A landscape with many valleys, sampled at points; each row gives a point and its height.
From any point a ball takes the steepest step (drop divided by distance) to one of its 5 nearest points. It stops when none of these is lower. Distance is the straight distance between rows; heights are no part of it.
q710 (h 10.0): [ 96 161 164 133 118 133 117 124 130 112 163 183 115 170  85 146  91 108
 176 160 107 106 145 141 117 114 127 125 101 109 146 109 105]
q2 (h 6.1): [148  97 103 119 118 143 145 121 130 165 104  72 114  95 147 117 166 148
  78  87 138 134 127 127 139 132 128 133 157 135 112 145 149]
q900 (h 13.7): [ 83 172 167 134 114 136 113 124 127 114 160 198 115 176  71 152  85 107
 185 157 101 106 153 151 114 111 121 122 102 115 141 113  98]
q282 (h 22.3): [127 159 140 119 149 112 101 113 129  73 139 183 160 139 138 149  87  88
 163 169  98 124 136 123 108 126 118 124 101 153 138  95 115]
q652 (h 13.1): [161 112 113  83 161  96 102 122 117  52 103 140 178 127 183 145  93  95
 120 155 106 148 132 110 107 112 142 146 125 194  94 101 113]
q440 (h 11.1): [162 112 115  84 157  96 100 126 119  70 109 130 172 126 176 135 102 106
 111 145 113 150 122 103 109 113 146 144 123 185  91  99 111]
q414 (h 13.4): [156  88 101 108 115 150 148 117 136 168 111  55 113  94 155 110 178 152
  51  82 148 131 113 118 140 127 132 138 162 130 110 138 165]
q415 (h 16.3): [148  93 101 116 109 154 148 122 134 177 112  56 102  96 149 106 186 157
  55  74 151 124 112 116 145 131 130 133 159 114 111 151 162]
q292 (h 21.9): [119 155 148 131 134 123 111 127 130  97 151 170 134 149 116 138  93 112
 170 166 111 113 139 128 116 119 127 123 106 119 144 106 121]
q855 (h 19.0): [102 163 157 131 130 127 105 120 127  99 153 190 133 163  99 148  82  98
 172 166 102 114 148 140 112 109 123 130  98 127 148  97 108]
q676 (h 34.8): [127 125 116 143 132 124 137 134 134 149 128 121 123 112 122 119 146 134
 130 119 138 142 113 122 142 144 130 121 133 123 131 135 124]
q510 (h 26.8): [154 131 131  97 160  92 110 107 127  43 112 172 181 137 178 159  81  76
 147 168  89 143 136 106 104 126 135 135 116 200 112 102 108]
q553 (h 69.3): [168  97 126 102 146 106 124 124 124 124 117 105 152 110 162 131 131 128
 104 126 126 155 113 108 124 129 143 138 133 169 101 124 120]
q739 (h 6.6): [142 102 107 123 117 146 151 124 130 166 103  78 110  93 141 117 167 150
  82  86 142 132 127 129 141 135 122 131 154 127 115 149 149]
q890 (h 26.1): [120 162 146 125 143 119 105 121 130  85 143 182 145 147 123 146  87  96
 169 169 101 117 138 128 111 120 123 125 102 135 145  98 117]
q950 (h 21.7): [106 116 111 146  84 170 151 140 128 201 123  61  75  98 115  95 194 186
  80  78 169 106 104 133 162 143 122 121 162  58 143 165 155]
q95 (h 50.4): [127 161 137 118 166  94  98 104 121  60 130 208 180 148 135 164  77  68
 175 180  85 137 144 135 102 121 111 134  94 177 133  84 100]
q356 (h 24.9): [164 119 126  85 163  90 107 111 120  40 108 159 183 135 186 156  84  83
 137 167  97 148 140 110 105 114 146 144 125 206 101  99 113]
q317 (h 45.9): [ 84 129 144 166  80 173 168 151 136 200 150  90  77 144  78  93 155 175
 130  90 173 100 132 146 146 137 113 121 136  67 169 165 142]
q468 (h 38.1): [153 132 136  95 171  79 105  92 124  36 118 192 195 139 175 172  77  63
 151 180  83 156 138 112  99 126 135 136 106 213 109  85  92]
q681 (h 12.1): [149 113 118  98 150  96 102 124 120  78 116 130 158 123 168 134 102 109
 116 145 112 145 125 109 114 123 143 135 121 170  96 113 106]
q166 (h 18.8): [168  88 113 103 139 125 133 116 128 147 103  81 144  98 162 129 156 143
  82 113 136 155 120 126 131 131 133 143 150 160  98 125 145]
q560 (h 18.4): [158 124 130  93 157  92 106 114 122  47 106 156 177 134 179 151  83  88
 137 159  96 144 140 110 105 122 139 141 119 193 105 107 114]
q786 (h 27.7): [166  82  94 107 117 151 147 120 139 170 116  47 117  92 162 104 187 155
  42  79 155 126 106 114 135 124 136 140 164 128 110 139 173]
q76 (h 3.2): [102 150 154 144 117 130 126 135 131 125 167 168 107 168  87 138 108 123
 172 152 118 105 144 141 125 119 137 119 109  95 143 123 119]
q88 (h 9.9): [125 112 105 128 105 158 148 129 130 177 105  69  96  94 133 107 179 161
  80  78 150 118 119 125 151 138 119 125 155 104 124 158 153]
q938 (h 36.8): [154 106 122 113 143 104 119 124 124 123 122 115 142 109 152 130 127 127
 112 126 122 149 113 107 127 133 140 134 129 157 100 128 114]
q303 (h 43.0): [176  76  78 117 124 150 139 124 139 189 104  17 117  90 172  96 200 182
  19  71 180 123  91 123 142 127 151 136 163 113 102 159 191]
q235 (h 35.7): [172  82  90 107 121 151 146 118 141 175 116  36 120  94 171 106 191 163
  33  74 165 124 101 113 135 125 142 137 165 124 108 143 183]
q197 (h 7.8): [137 105 105 124 109 154 150 124 128 172 105  71 100  94 135 113 176 158
  78  80 148 126 122 126 146 134 121 127 158 115 120 152 152]
q602 (h 18.7): [150 110 118 127 129 130 143 127 130 159 109  93 124  99 139 123 152 145
 104 102 133 144 126 122 137 137 128 130 144 141 116 148 135]
q771 (h 36.5): [148  92 102 119 105 156 147 122 136 184 114  52  94  95 150 105 190 162
  50  70 154 118 109 112 141 128 133 133 161 110 116 157 165]
q958 (h 6.2): [102 146 150 148 119 131 130 137 130 129 166 163 105 169  85 136 113 126
 169 150 124 108 145 147 125 123 139 118 109  89 145 130 118]
q812 (h 5.2): [166  84  99 112 113 153 145 122 137 184 117  37 108  99 160 102 193 167
  39  71 158 120 101 116 140 128 140 133 162 112 108 154 177]
q555 (h 20.6): [145 142 134 108 156  99 106 115 130  57 121 169 168 135 162 150  84  83
 152 165  93 130 141 111 108 130 130 126 113 178 120 109 112]
q810 (h 22.2): [103 130 124 153 121 136 145 149 135 155 138 129 108 134 102 111 144 140
 141 121 149 134 119 138 142 134 124 125 125  97 150 131 129]
q775 (h 43.4): [101 130 137 160  83 169 162 149 131 197 133  83  85 125  91 100 162 180
 122  90 174 102 125 145 150 135 115 123 146  66 164 164 153]
q915 (h 12.5): [125 122 114 143 112 154 155 138 128 170 112  92 106 101 118 107 161 161
 116  95 152 123 121 133 145 143 118 122 149 100 141 155 153]
q578 (h 11.0): [131 120 111 136 114 150 154 130 129 167 108  87 106  96 126 111 164 156
 104  90 147 127 123 131 144 140 119 124 152 114 132 159 147]
q179 (h 10.2): [103 160 158 132 124 132 112 125 129 109 160 180 119 164  93 145  89 109
 171 162 111 111 147 139 117 114 128 123 101 113 144 107 111]
q371 (h 13.5): [135 122 118 142 123 140 151 134 130 163 114  98 114 102 123 115 155 148
 115 102 144 135 119 124 143 143 122 121 146 118 135 155 141]
q523 (h 41.1): [164 122 138  83 173  80 109  91 122  30 113 184 196 139 187 176  76  66
 152 184  86 158 137 108  93 117 140 146 112 223 106  81  97]
q132 (h 26.2): [163  82  99 103 132 142 140 111 135 157 107  63 136  90 166 123 172 145
  58  99 145 144 112 122 132 128 130 147 159 151 103 120 160]
q865 (h 14.7): [166  86 107 108 134 128 135 116 129 151 103  76 143  95 160 129 161 145
  76 112 135 152 122 127 131 130 135 144 150 157 101 125 149]
q411 (h 2.1): [ 99 129 133 156 100 159 161 148 136 181 137 104  96 133  92 101 153 157
 133 100 166 118 124 138 144 137 118 124 138  85 162 150 141]
q408 (h 15.9): [118 127 121 147 113 149 154 142 133 171 123 102 105 114 107 107 158 158
 128 101 155 127 115 130 141 142 114 122 143 101 154 152 145]
q929 (h 37.7): [144 142 135  99 167  86 107  97 125  40 121 192 190 140 168 170  76  64
 158 177  82 149 139 115 101 128 127 133 105 205 116  89  93]
q542 (h 17.7): [121 128 122 147 122 139 152 142 134 165 127 110 109 113 110 108 149 146
 132 108 151 135 116 125 142 142 122 122 137 109 147 143 136]
q623 (h 7.5): [110 182 173 130 142 107 101 132 107  81 149 238 153 191  80 171  60  68
 217 180  81 136 156 142 105 101 111 132  88 155 135 104  91]
q787 (h 13.6): [120 120 106 139 103 158 151 132 128 175 109  75  94  96 122 105 174 169
  92  83 155 117 119 131 150 143 116 122 153  94 135 158 150]
q275 (h 53.2): [ 85 127 144 167  71 176 166 151 130 210 145  78  74 139  79  94 159 186
 124  87 177  94 131 150 152 138 118 120 145  58 168 173 148]
q252 (h 5.6): [100 120 114 155  80 174 154 145 125 198 123  68  80 105 105  94 183 186
  96  82 176 104 111 140 160 142 120 120 156  54 149 161 157]
q29 (h 45.8): [122 138 132 141 136 119 119 138 128 109 145 153 125 141 118 128 110 125
 159 155 124 120 132 137 126 126 137 119 112 104 134 121 122]
q120 (h 18.2): [111 173 159 128 147 112  98 123 113  79 137 215 157 171  99 162  68  80
 188 176  91 131 156 147 103 105 111 135  92 148 139  88 102]
q969 (h 35.0): [136 114 118 134 135 121 139 130 131 147 122 114 124 106 133 122 145 134
 123 114 130 144 118 116 138 141 130 124 136 133 122 142 125]
q346 (h 58.8): [ 82 126 142 171  68 179 167 154 131 214 150  76  73 141  78  92 163 189
 125  88 180  88 131 153 153 137 119 119 146  47 166 177 148]
q152 (h 8.9): [147 103 111 126 123 135 149 123 131 160 104  83 120  95 141 121 161 146
  91  94 136 140 127 125 138 136 125 132 154 135 115 146 143]
q745 (h 28.4): [127 159 137 117 161 103  98 105 125  62 130 198 173 142 144 159  81  74
 166 173  88 134 140 124 104 127 117 129 101 175 132  90 103]
q300 (h 27.2): [148 110 120 127 134 122 140 127 128 148 116 103 128 104 142 127 146 138
 112 110 128 148 119 115 137 139 132 128 140 144 115 144 126]
q312 (h 18.9): [144 137 128 108 150 100 105 118 123  61 116 160 162 130 165 144  88  94
 141 157 100 133 141 112 111 128 135 127 115 169 110 115 114]
q913 (h 20.3): [113 129 121 151 115 148 153 145 137 168 129 109 110 120 104 109 151 147
 133 108 154 131 115 131 142 140 119 124 135 103 154 142 137]
q330 (h 16.9): [147 131 125 100 155  99 105 119 122  55 113 154 169 133 171 147  88  94
 136 157  97 135 139 110 107 125 138 132 120 179 106 116 110]
q894 (h 7.6): [136 129 121 115 150 101 102 125 123  78 121 142 150 121 154 138 100 109
 132 149 107 134 131 113 116 128 136 120 115 155 104 121 111]
q516 (h 22.4): [112 131 126 152 108 157 157 146 134 173 126 103 103 122 101 102 155 158
 131 101 162 122 119 132 143 141 112 124 139  94 161 147 142]
q782 (h 15.5): [160  86 103 107 129 137 142 117 131 159 104  71 133  92 160 124 165 144
  68 100 142 145 122 126 134 129 130 146 155 150 100 125 151]
q262 (h 7.4): [102 152 157 139 120 131 120 130 134 116 161 172 112 164  93 140  98 117
 174 157 114 106 143 140 120 118 132 124 104 104 145 115 115]
q43 (h 6.0): [155  93 114 120 128 135 140 118 130 157 105  78 130  96 151 125 158 146
  85 101 134 146 127 128 136 130 130 137 154 147 105 137 148]
q107 (h 28.1): [131 120 119 141 129 128 144 135 135 155 119 113 118 107 125 118 150 141
 128 112 138 142 115 120 143 143 123 122 140 124 132 146 129]
q479 (h 42.2): [ 90 129 142 161  89 169 163 151 136 194 144  96  86 141  83  96 156 170
 129  92 173 107 130 142 145 138 116 122 139  74 167 160 144]
q430 (h 24.7): [122 125 121 146 128 131 145 139 135 157 130 117 115 115 117 113 145 141
 132 114 144 139 114 123 140 142 125 120 135 113 141 138 129]
q222 (h 39.1): [ 92 128 134 159 111 147 149 150 140 167 142 122 102 145  87 107 141 143
 143 112 157 131 124 141 139 132 123 124 126  91 155 135 130]
q223 (h 9.2): [131 158 135 115 167  90 101 101 119  49 125 206 184 144 148 164  78  65
 166 181  82 142 139 130 105 126 116 133  96 185 126  85  93]
q700 (h 8.4): [143  97 104 116 110 155 146 124 131 175 110  61 103  93 146 110 181 154
  64  77 147 126 116 118 145 131 127 130 159 118 113 148 157]
q473 (h 28.9): [116 167 148 120 147 117 103 117 126  81 141 193 154 148 120 152  80  86
 172 170  97 119 143 132 108 117 118 129  97 147 145  86 110]
q496 (h 32.6): [100 119 114 151  78 176 155 142 127 205 125  63  73 104 107  92 190 191
  87  82 173 103 106 137 165 143 121 122 162  49 147 164 158]
q764 (h 23.4): [134 155 134 123 144 110 106 121 129  78 135 167 151 134 142 140  90 103
 160 162 102 120 136 122 113 131 125 121 109 140 132 113 120]
q30 (h 9.0): [139 113 113 133 119 142 148 126 128 164 105  89 113  99 132 117 161 150
 102  95 141 136 125 127 146 141 123 126 149 124 124 152 145]
q736 (h 9.3): [ 95 145 154 152 111 132 135 139 134 137 166 162  98 177  78 134 117 130
 171 146 123 107 143 152 128 125 136 115 115  89 144 138 121]
q918 (h 16.7): [115 113 113 139  90 166 150 138 132 202 120  57  74  95 122  94 200 184
  70  70 167 106  99 123 163 143 127 118 165  63 135 169 162]
q982 (h 13.9): [155  96 116 117 134 126 139 120 126 152 106  89 133 100 151 129 152 143
  98 109 133 147 125 124 135 135 132 136 148 152 106 142 139]
q158 (h 24.2): [111 128 126 155  97 162 161 148 130 184 125  88  96 114 104 102 159 167
 123  95 166 114 121 138 149 139 114 121 147  80 160 157 153]
q126 (h 21.5): [134 151 135 118 149 108 104 117 131  68 131 173 159 132 147 144  86  95
 156 164 101 122 138 118 109 131 126 121 107 156 129 111 117]
q325 (h 20.7): [ 85 138 142 161 109 139 143 150 138 155 157 148  92 175  69 121 133 137
 158 126 137 113 148 160 134 127 131 115 122  80 146 150 124]
q626 (h 29.4): [113 136 130 150 130 124 122 144 127 124 147 148 119 143 107 125 118 129
 155 146 132 122 131 144 134 125 135 122 114  98 135 123 126]
q507 (h 29.9): [127 152 138 131 142 115 107 127 129  90 141 166 141 137 128 140  96 110
 162 163 110 116 135 125 116 124 127 122 110 124 133 111 124]
q628 (h 61.1): [157 109 123  99 152  99 106 126 119  95 117 118 155 118 165 131 114 118
 112 135 115 149 117 104 117 121 142 138 123 171  95 114 105]
q647 (h 31.4): [145 138 135  97 162  89 108 103 128  43 119 184 183 139 171 164  79  70
 153 174  86 146 138 110 103 126 130 133 109 198 119  95 100]
q585 (h 33.7): [126 129 118 131 143 109 112 132 127 107 125 136 133 115 138 125 120 124
 133 139 120 135 119 121 129 138 135 119 120 131 111 127 110]
q221 (h 27.1): [134 145 128 125 146 105 103 126 127  79 131 160 147 130 144 135  96 110
 151 156 109 121 130 122 114 130 131 121 114 141 122 120 119]
q286 (h 31.0): [112 129 126 153 132 122 125 144 131 125 140 141 118 136 110 123 125 132
 152 141 134 130 127 141 132 131 133 118 118 101 136 125 122]
q85 (h 31.6): [123 149 139 137 137 118 112 132 130 102 151 164 129 147 118 131  98 117
 162 162 116 114 138 130 118 122 132 120 106 115 138 113 124]
q599 (h 22.8): [124 109 104 131  95 160 147 126 130 187 115  57  82  93 133 102 192 168
  67  68 158 109 107 119 153 139 124 123 162  88 126 164 154]
q540 (h 32.1): [104 128 134 155  95 168 160 146 130 188 128  90  93 123  97 101 157 169
 127  93 170 111 124 138 146 138 115 125 147  80 163 155 148]
q294 (h 58.3): [143  95 105 122 102 155 149 125 133 189 114  46  89  95 147 100 194 166
  49  64 157 116 104 114 148 133 135 128 163  99 118 162 166]
q635 (h 13.2): [ 88 171 163 132 119 133 109 124 126 110 155 196 121 172  78 150  85 102
 179 166  99 107 153 145 112 109 122 125 101 118 144 107 100]
q582 (h 6.5): [ 99 157 158 141 114 134 124 130 133 122 169 176 106 172  85 141 103 117
 175 155 113 102 144 143 120 118 132 120 107 101 146 123 113]
q118 (h 48.1): [ 94 124 128 161  73 178 160 152 127 202 133  74  80 121  94  93 171 193
 110  87 179 100 125 149 156 139 118 122 150  52 163 165 153]
q642 (h 14.9): [118 127 115 144 103 158 155 140 128 178 114  88  99 105 116 107 166 168
 112  92 158 117 121 133 148 140 116 120 149  90 147 158 154]
q908 (h 11.6): [103 132 127 155 125 130 135 148 133 142 142 137 111 142 100 119 131 137
 147 132 139 131 126 145 137 129 130 123 119  95 142 125 124]
q843 (h 53.0): [ 84 134 137 160 102 153 154 154 140 178 146 118  93 152  79 103 143 148
 141 104 159 121 130 146 140 133 119 123 127  84 160 144 131]
q656 (h 15.6): [110 139 138 150 126 125 127 144 130 127 155 155 114 157  98 130 116 130
 161 150 130 119 139 144 129 124 134 123 113  96 139 123 124]
q675 (h 31.3): [171  95 121 107 144 112 126 120 125 138 111  94 146 106 162 130 140 136
  98 121 131 153 118 118 127 131 139 139 140 166 101 129 133]
q809 (h 39.4): [126 145 135 138 139 116 111 134 128  99 139 160 134 137 123 132 102 118
 159 158 116 117 132 131 120 126 133 120 111 114 130 117 123]
q801 (h 40.5): [123 135 123 143 137 116 115 140 126 113 138 147 127 125 124 125 117 127
 147 146 126 131 125 133 128 130 134 120 116 114 124 120 118]
q27 (h 37.9): [136 102 106 127  97 158 148 128 133 189 114  51  86  95 141 100 198 170
  56  68 157 112 105 114 154 136 132 123 162  87 122 166 161]
q116 (h 29.5): [121 168 146 126 160  99  97 117 115  67 134 215 176 157 119 163  70  72
 184 179  88 137 146 145 103 114 110 138  92 164 136  83 103]
q586 (h 29.8): [115 125 121 147 132 130 138 142 134 152 130 123 115 120 114 116 142 140
 138 121 141 140 112 129 140 137 126 121 125 111 139 131 127]
q967 (h 54.4): [ 88 132 136 160 105 151 152 152 137 176 145 118  95 148  82 101 147 150
 140 106 161 124 126 141 139 130 120 123 128  88 163 140 131]
q996 (h 22.7): [110 123 111 147  92 167 155 141 127 188 116  69  88 102 112 100 178 183
  98  84 167 106 115 138 157 142 116 121 154  70 145 161 155]
q86 (h 28.0): [136 131 119 121 146 101 106 126 123  86 124 141 149 117 148 132 106 115
 136 144 113 133 127 117 121 131 136 122 117 147 104 123 110]
q210 (h 18.3): [157 100 119 124 133 127 141 125 127 153 108  91 128 100 144 124 150 142
 103 109 131 145 123 121 135 136 131 133 143 146 111 143 134]
q250 (h 12.7): [166  96 120 112 138 116 134 120 126 145 107  93 140 100 155 130 148 139
  98 116 131 151 120 123 130 130 138 138 145 161 104 137 135]
q225 (h 15.4): [152 112 116  92 152  95 101 125 119  70 111 130 164 124 172 136 100 106
 115 146 109 146 127 107 112 117 143 139 124 177  92 112 108]
q768 (h 52.8): [ 88 124 137 166  74 174 164 150 130 206 141  76  81 130  87  95 166 187
 123  89 175  94 127 150 150 138 116 121 149  56 166 169 150]
q265 (h 21.8): [113 160 152 128 136 125 107 122 131  94 152 180 136 152 114 142  86 101
 171 169 106 115 140 133 114 119 122 126 103 124 148  99 115]
q34 (h 42.7): [136 150 134 106 163  93 105 101 127  50 123 195 182 139 159 162  76  64
 159 176  85 143 141 114 103 128 121 129 104 193 123  92  97]
q989 (h 20.8): [137 153 134 117 155 104 105 117 130  64 127 172 164 136 153 146  86  89
 156 163  95 124 140 115 108 130 128 123 109 166 128 109 114]
q19 (h 37.3): [113 129 119 149 131 124 132 139 134 143 135 130 118 122 112 119 135 134
 139 126 139 137 114 130 137 135 129 121 126 109 136 127 120]
q525 (h 18.5): [142 112 114 133 125 132 149 131 131 158 112  97 119  99 133 120 157 143
 111 103 137 141 122 123 140 142 126 125 144 130 123 151 138]
q123 (h 83.2): [170 100 126  96 149 102 113 126 120 114 117 108 155 114 168 131 125 126
 105 128 124 155 111 105 121 124 143 139 129 173  98 115 116]
q767 (h 19.8): [ 85 178 169 136 118 129 108 125 120 103 151 213 124 179  66 154  77 103
 192 166  96 108 159 154 112 108 117 121 100 126 140 115  96]
q527 (h 29.1): [114 169 151 125 147 114  98 118 121  81 140 202 155 160 111 156  75  85
 178 172  96 127 145 139 108 110 116 136  95 150 144  87 106]
q157 (h 9.5): [104 137 145 153 118 132 132 145 131 132 158 154 103 164  89 128 119 129
 165 145 130 117 141 147 129 125 137 119 113  89 140 129 124]
q835 (h 31.9): [103 122 119 155  84 169 156 146 126 194 124  71  84 111 104  97 176 187
 106  87 174 102 119 144 157 138 115 125 156  59 156 163 159]
q871 (h 35.5): [131 134 120 132 146 108 107 132 126  98 127 147 137 124 139 131 111 122
 142 147 120 130 127 126 127 132 136 118 117 129 115 125 116]
q299 (h 24.3): [161 100 124 114 139 115 131 124 124 142 112  99 139 107 152 129 141 136
 106 118 125 152 120 114 130 138 138 135 138 156 106 137 125]
q598 (h 9.1): [116 117 108 139  89 166 149 134 131 191 118  62  81  95 122 100 192 178
  79  75 165 110 107 129 157 142 122 118 158  69 134 164 156]
q793 (h 72.7): [158 105 125 101 148 103 112 123 122 108 121 114 150 112 160 130 119 119
 109 129 119 151 116 104 122 128 142 138 125 166  99 120 108]
q891 (h 30.3): [ 93 181 174 134 124 125 106 128 117 101 145 220 137 184  68 161  71  93
 198 165  92 117 162 154 108 104 113 126  99 135 141 114  96]
q389 (h 34.6): [169 101 120  85 153  99 105 123 117  97 117 111 167 115 175 133 119 119
 103 137 122 157 112 102 114 120 143 146 126 182  94 106 114]
q71 (h 30.2): [107 169 158 128 140 120 102 119 120  87 141 205 149 164  99 158  72  87
 180 173  93 127 152 145 104 108 113 136  93 142 145  91 105]
q326 (h 33.2): [132 123 119 133 140 109 120 133 126 121 126 130 133 114 137 124 128 128
 126 131 122 142 114 117 131 137 135 121 123 136 114 128 110]
q543 (h 29.3): [131 104 108 131  97 159 149 129 134 195 117  48  79  94 135  97 201 175
  57  62 159 110 101 116 157 137 134 119 162  80 126 170 161]
q227 (h 16.5): [115 147 147 142 127 125 120 137 130 115 155 162 119 155 104 135 105 123
 170 157 120 115 139 138 123 120 135 122 108 103 143 117 123]
q401 (h 51.8): [148  96 106 128 100 153 146 128 137 201 115  39  84  99 142  95 203 176
  46  62 161 114 102 115 153 133 140 125 162  88 118 173 170]
q620 (h 10.6): [112 144 146 145 126 128 122 136 129 119 159 163 114 161  99 133 106 122
 166 154 122 111 139 139 121 120 134 119 109  99 143 121 120]
q591 (h 18.6): [147 125 120 101 149  97 101 123 119  64 115 147 164 128 168 137  92 102
 127 155 106 139 135 113 113 123 138 131 121 173 100 115 109]
q719 (h 12.8): [110 156 155 134 127 127 115 128 132 106 158 175 123 157 103 142  93 109
 172 162 112 110 140 135 114 114 129 124 105 112 146 106 118]
q693 (h 12.9): [ 88 132 135 161 113 139 143 150 138 152 148 142  99 163  80 117 133 138
 152 126 144 122 140 156 139 124 132 119 119  85 146 135 124]
q698 (h 13.3): [125 127 118 144 115 145 156 138 132 167 115  98 109 105 118 110 159 153
 124 100 153 128 120 126 144 143 115 120 146 109 143 153 146]
q674 (h 45.7): [ 80 134 142 163  90 164 161 151 137 194 148 103  84 151  75  96 148 162
 136  92 166 109 133 145 140 135 115 120 133  77 168 156 135]
q574 (h 37.2): [169 117 128  83 169  90 108 103 123  33 105 164 192 135 193 165  83  77
 143 174  91 157 141 108  99 115 144 147 125 215 102  90 112]
q919 (h 35.1): [171  83  91 105 124 148 146 117 138 171 117  42 124  92 171 108 188 157
  39  81 161 127  99 112 134 125 138 138 164 134 108 138 182]
q629 (h 34.3): [127 133 120 135 142 108 112 131 126 107 129 139 135 121 134 126 117 125
 138 140 123 132 122 123 130 134 138 118 117 125 115 124 115]
q287 (h 24.6): [ 95 172 165 131 130 125 103 121 122  99 146 207 138 172  83 158  75  94
 184 167  97 115 156 146 109 107 116 131  98 133 142 102 103]
q99 (h 22.0): [147 133 131  99 156  93 108 111 126  48 115 167 177 137 171 156  83  82
 144 162  93 137 140 108 105 125 135 132 118 192 115 108 109]
q539 (h 21.2): [ 97 192 182 132 133 112 105 136 107  85 154 252 142 200  63 165  59  70
 223 180  80 126 153 139 107 104 107 122  92 152 136 112  83]
q215 (h 45.6): [141 117 119 110 145 101 109 125 122  95 122 127 145 117 156 130 112 117
 120 133 118 145 119 110 122 130 137 130 122 155 103 123 106]
q679 (h 23.2): [100 185 177 132 133 116 106 130 111  90 146 236 145 193  69 166  66  78
 213 174  84 128 160 148 106 102 112 128  94 145 137 113  92]
q228 (h 42.0): [ 90 117 123 164  69 177 159 149 128 210 136  66  71 116  93  89 179 197
 100  85 181  98 117 148 163 141 121 125 156  40 156 167 155]
q52 (h 11.7): [ 94 139 143 159 114 134 140 148 137 145 161 151  96 173  76 125 127 134
 164 137 132 118 145 154 133 126 133 115 117  85 143 142 124]
q704 (h 23.1): [174  89 116 103 142 122 129 115 125 145 103  82 149  99 164 133 153 142
  84 118 136 157 120 125 127 129 136 147 146 164  96 125 144]
q155 (h 31.8): [141 115 123 129 137 114 132 128 130 137 123 114 131 108 140 125 138 132
 119 117 127 149 113 112 136 140 134 128 132 143 115 137 119]
q338 (h 17.3): [136 100 104 122 103 157 147 122 132 176 111  60  93  92 141 106 187 161
  63  73 150 124 114 119 147 133 127 128 157 102 118 156 158]
q348 (h 32.2): [133 141 124 127 144 108 106 131 125  86 127 149 147 126 147 134 102 114
 145 153 112 125 131 123 120 131 133 119 116 138 116 121 114]
q420 (h 2.4): [115 178 169 129 148 105 101 127 109  78 148 234 161 187  88 170  60  68
 210 180  85 135 158 145 101 102 111 135  88 156 137 101  93]
q923 (h 49.5): [134 150 133 107 172  85  99  96 121  45 125 209 190 140 155 168  76  62
 166 181  82 150 142 127 101 127 122 130  97 198 120  87  91]
q791 (h 3.9): [101 133 132 158 121 131 137 149 134 142 147 143 104 156  88 120 129 135
 153 134 141 125 135 149 133 125 135 123 118  89 143 129 125]
q727 (h 21.6): [103 178 168 132 137 115 105 129 113  88 145 222 149 184  83 165  65  80
 200 174  88 127 161 151 107 100 113 134  92 144 137 104 100]
q814 (h 15.1): [152 120 121  95 155  98 105 121 121  57 109 143 170 127 175 144  90  97
 128 156 103 140 136 111 110 119 143 138 124 183 101 111 109]
q641 (h 34.9): [124 126 121 140 140 114 127 134 130 132 128 128 125 117 125 122 133 129
 131 129 131 141 114 120 135 142 131 120 123 125 126 129 115]
q351 (h 40.7): [119 129 119 147 138 121 125 140 131 131 133 135 123 122 118 120 128 130
 139 135 133 135 118 130 135 137 133 121 121 113 129 125 120]
q563 (h 48.7): [ 81 119 133 168  64 176 165 151 130 214 141  65  70 128  86  93 172 201
 105  83 181  93 123 154 164 142 122 122 150  37 161 173 153]
q134 (h 27.8): [111 166 154 127 138 124 104 119 128  89 149 194 144 155 108 150  81  93
 175 168 100 118 147 136 106 112 118 129  99 134 146  92 109]
q444 (h 3.1): [147  92 105 114 118 151 150 120 130 165 108  66 111  94 151 116 174 150
  65  84 145 131 120 124 138 131 129 138 156 132 111 138 157]
q74 (h 55.7): [142 113 124 106 149  99 107 126 124  93 117 126 152 116 161 131 111 112
 116 136 112 143 121 109 121 125 142 134 123 161  97 120 104]
q381 (h 43.1): [178  92 118  96 148 112 122 118 121 135 107  88 158 100 170 134 143 137
  93 126 136 161 115 118 124 130 139 146 143 173  96 119 137]
q248 (h 24.0): [109 127 120 151  93 169 158 144 128 186 120  82  91 108 104 100 168 175
 113  89 167 107 121 139 151 141 112 119 152  73 154 159 155]
q946 (h 31.5): [166  83  94 101 124 149 145 117 135 166 114  52 128  91 168 113 183 150
  48  87 153 132 106 115 134 125 132 142 163 139 105 133 172]
q521 (h 15.0): [124 171 155 127 158 101  98 119 111  70 138 225 171 171 107 167  63  68
 194 183  85 138 155 151 102 109 109 140  90 161 138  86 100]
q925 (h 16.1): [161  85 100 107 124 145 143 117 131 161 108  64 128  95 162 118 171 145
  58  95 143 140 119 125 136 124 131 142 158 144 103 127 157]
q619 (h 39.7): [174  77  88 116 120 148 145 120 138 183 113  28 116  95 164  99 197 174
  25  70 169 122  95 118 139 125 147 135 163 118 108 153 188]
q899 (h 44.1): [126 168 143 123 166  96  97 114 113  58 135 217 177 153 128 164  71  70
 182 181  85 144 147 143 101 118 111 136  91 170 134  82 100]
q936 (h 22.1): [144 143 134 104 159  97 107 109 129  53 120 176 174 138 165 153  83  78
 152 167  88 135 139 111 106 131 128 129 112 184 121 107 110]
q564 (h 9.6): [ 88 164 162 138 111 136 120 129 131 119 171 183 105 172  77 146  98 114
 178 157 108 100 146 145 119 117 129 119 103 105 144 118 105]
q58 (h 29.2): [117 166 144 123 154 108 100 112 121  73 135 204 166 151 121 155  77  77
 175 174  89 133 145 135 107 116 113 133  94 157 141  82 104]
q296 (h 37.8): [163 124 134  85 169  85 109 101 124  34 113 174 192 137 185 169  77  70
 148 176  88 154 139 105  99 119 139 141 120 215 108  89 107]
q944 (h 30.0): [152 111 122 119 138 112 129 125 125 136 120 110 135 108 148 127 136 131
 114 119 124 148 118 108 130 136 137 129 135 152 108 136 117]
q841 (h 40.9): [125 139 127 141 140 113 109 132 127 101 139 152 138 131 132 130 105 123
 154 151 120 123 130 131 124 130 135 117 112 119 126 120 122]
q794 (h 24.1): [124 163 141 118 157 109 100 109 127  68 135 194 163 143 136 153  81  80
 167 173  92 128 139 127 105 123 113 129  98 163 140  89 108]
q631 (h 34.4): [138 116 121 123 143 104 114 124 125 111 123 124 140 111 149 126 121 122
 121 131 121 145 118 110 126 133 137 125 125 147 104 128 107]
q38 (h 21.4): [156 126 127  92 160  93 108 108 122  42 111 161 181 137 180 154  80  82
 139 164  94 144 141 108 105 119 141 140 122 199 106 101 111]
q458 (h 67.3): [160  84 101 123 109 150 146 125 139 199 112  28  95 100 154  94 201 177
  35  62 164 117 101 117 148 128 147 130 162  97 114 165 179]
q990 (h 27.0): [ 78 137 139 163 108 142 145 152 140 161 150 137  91 170  71 114 137 142
 150 119 148 121 138 156 137 129 125 119 122  81 148 144 125]

Call two points neighbours if one is among the 5 nearest of the other. Go from one point of each pair to the other, from neighbour to neighbour, staying as low as possible. Name the highest point that can't be avoided.
q812, q411 | q786
q43, q250 | q982
q411, q43 | q516
q252, q43 | q996
q411, q420 | q527
q791, q440 | q890
q223, q791 | q745
q76, q444 | q810
q791, q76 | q157
q43, q444 | q2
q252, q598 | q950
